A landscape with many valleys, sampled at points; each row gives a point and its height.
From any point a ball takes the steepest step (drop divided by distance) to one of its 5 nearest points. It stops when none of these is lower. Distance is the straight distance between rows; heights are no part of it.
j_386 height 40.9: 91	114	87	82	66	107	99	84	108	73	52	95	90	76
j_158 height 27.1: 82	116	94	72	73	102	109	93	114	106	82	96	85	99
j_826 height 66.8: 117	83	90	133	140	120	87	107	85	83	129	111	123	103
j_553 height 29.1: 95	91	135	96	117	103	110	62	103	95	113	107	146	77
j_616 height 40.1: 116	80	114	117	107	114	98	64	119	55	65	83	133	65
j_812 height 38.4: 83	106	130	92	120	79	119	94	99	130	149	118	117	88
j_217 height 39.1: 121	84	77	121	112	105	92	128	85	105	105	92	89	127
j_900 height 7.3: 93	116	82	82	68	90	101	119	99	108	67	95	56	111
j_302 height 69.7: 88	104	106	97	101	72	114	125	86	149	147	109	89	122
j_889 height 74.9: 71	136	88	62	58	100	103	95	114	90	73	98	82	85
j_642 height 27.6: 69	128	95	58	56	99	108	99	108	110	101	96	79	106
j_36 height 34.1: 64	126	120	61	72	89	119	92	107	139	139	112	103	111
j_898 height 57.2: 127	82	76	130	101	117	80	122	92	71	72	82	82	118
j_768 height 38.3: 111	85	99	109	91	117	99	76	115	57	43	86	112	73
j_573 height 32.9: 86	104	114	89	93	89	110	90	107	121	116	101	101	102
j_108 height 24.2: 78	105	136	80	108	94	115	65	104	112	126	113	132	84
j_233 height 36.0: 78	110	112	74	72	97	109	73	115	104	100	105	103	89
j_335 height 56.1: 99	92	94	99	100	81	107	132	84	146	128	103	78	129
j_501 height 23.5: 82	134	67	59	53	100	102	106	107	79	51	94	70	85
j_685 height 39.6: 104	102	112	111	154	91	102	108	101	120	158	124	135	84
j_163 height 47.0: 124	76	80	140	125	127	72	97	92	59	103	88	119	106
j_681 height 47.6: 124	75	95	134	129	134	74	84	100	47	95	87	135	88
j_918 height 29.9: 69	129	124	59	82	104	116	74	108	115	130	110	113	92
j_153 height 41.1: 127	94	68	113	91	95	90	135	95	83	48	93	56	126
j_486 height 50.3: 115	89	90	118	119	94	97	126	84	120	124	102	100	126
j_92 height 59.4: 122	96	72	122	92	105	86	121	101	68	47	86	75	111
j_444 height 26.0: 86	98	129	88	115	91	113	78	98	121	136	110	123	86
j_638 height 37.9: 110	88	104	115	97	105	92	93	106	94	78	88	101	98
j_62 height 31.2: 57	138	109	50	67	102	113	89	117	124	131	106	100	111
j_667 height 54.0: 113	92	78	107	97	98	93	139	92	116	95	93	64	138
j_828 height 55.7: 132	78	65	131	109	123	77	129	95	64	56	86	69	121
j_103 height 17.6: 85	115	96	81	72	90	108	101	105	119	91	94	79	112
j_977 height 76.5: 96	98	116	91	115	79	107	107	94	139	144	115	107	105
j_396 height 34.5: 104	88	127	111	136	100	98	79	102	91	120	105	140	80
j_95 height 60.6: 126	80	81	132	110	129	80	110	96	52	73	78	102	108
j_502 height 17.5: 92	105	101	88	79	102	106	87	110	91	71	96	89	94
j_754 height 38.0: 120	79	95	129	119	110	89	107	89	88	97	94	105	113
j_809 height 27.0: 78	107	122	78	91	105	113	59	116	100	102	112	132	76
j_623 height 35.4: 126	103	66	102	77	90	87	134	94	76	34	94	45	107
j_484 height 42.2: 118	94	71	110	83	89	86	125	97	99	57	85	59	124
j_288 height 75.8: 105	100	117	117	127	90	101	108	92	127	143	112	112	105
j_479 height 13.7: 96	105	88	87	74	97	105	105	102	99	63	91	78	99
j_792 height 22.4: 102	98	88	95	86	99	103	96	107	71	52	91	85	84
j_960 height 28.9: 95	137	64	60	48	98	99	106	102	62	40	99	71	69
j_528 height 39.4: 72	113	111	72	75	85	115	105	100	141	137	109	90	109
j_111 height 24.7: 97	103	95	97	82	90	104	114	98	121	95	99	73	116
j_746 height 41.0: 98	90	123	104	107	107	102	71	107	85	92	105	120	77
j_788 height 53.7: 105	98	100	129	169	100	97	107	92	92	160	124	132	84
j_854 height 47.4: 125	93	79	122	99	106	92	120	95	94	72	87	75	124
j_134 height 56.9: 128	71	75	147	127	147	64	102	95	37	93	87	113	103
j_112 height 39.7: 112	89	116	122	136	110	95	88	95	75	109	98	135	82
j_252 height 32.0: 112	90	98	112	100	97	99	109	93	111	96	91	95	111
j_974 height 49.9: 86	119	106	76	74	69	115	125	96	153	147	102	74	128
j_505 height 25.5: 110	108	75	89	74	95	97	107	102	77	39	91	69	86
j_771 height 18.8: 70	113	146	73	124	92	123	59	105	109	149	123	145	69
j_558 height 55.3: 92	101	118	98	98	118	109	55	115	71	72	102	131	57
j_289 height 18.0: 100	97	115	106	118	95	103	92	95	107	110	105	122	93
j_801 height 51.8: 94	102	109	90	85	108	108	71	116	86	63	97	104	71
j_570 height 34.2: 90	106	96	84	73	80	104	127	94	139	108	100	64	127
j_533 height 36.9: 55	142	110	56	53	91	117	107	113	135	142	107	89	126
j_799 height 63.5: 100	103	91	100	103	73	105	143	82	160	143	110	76	138
j_595 height 30.5: 97	96	122	111	140	94	108	91	98	114	143	123	133	83
j_882 height 35.3: 101	92	108	105	100	99	97	94	98	113	93	90	102	106
j_578 height 14.6: 93	121	81	79	57	91	103	108	104	93	64	95	67	95
j_913 height 20.3: 96	100	110	95	89	85	110	106	96	131	118	104	87	110
j_572 height 25.1: 92	105	134	95	136	82	111	68	105	107	141	122	144	70
j_772 height 34.6: 109	87	108	118	113	110	95	91	101	91	92	94	115	96
j_911 height 57.0: 114	77	94	133	146	133	82	94	87	69	131	104	133	98
j_708 height 40.4: 123	86	98	128	106	114	86	95	108	57	59	86	104	90
j_450 height 31.6: 116	87	87	113	94	106	89	94	111	73	49	86	94	87
j_564 height 45.7: 91	101	109	85	105	81	108	107	93	139	130	109	97	114
j_147 height 41.2: 98	102	99	99	93	84	106	120	93	137	120	100	78	129
j_455 height 70.8: 118	91	94	125	143	107	91	109	86	111	140	111	109	105
j_350 height 43.5: 119	81	101	129	124	129	82	96	95	73	105	96	125	99
j_294 height 75.4: 100	94	108	111	131	82	109	116	90	138	150	115	111	110
j_370 height 39.8: 114	80	109	120	126	116	90	89	100	80	95	93	130	91

Two balls start at each pair of points below. Name the first point that both come to, or write never.
j_788 / j_553: j_771
j_558 / j_233: never
j_455 / j_217: j_252
j_708 / j_898: j_900
j_36 / j_62: never

Where does a ball stop that starts at each point below?
j_505: j_900
j_92: j_900
j_977: j_913
j_302: j_913
j_335: j_913
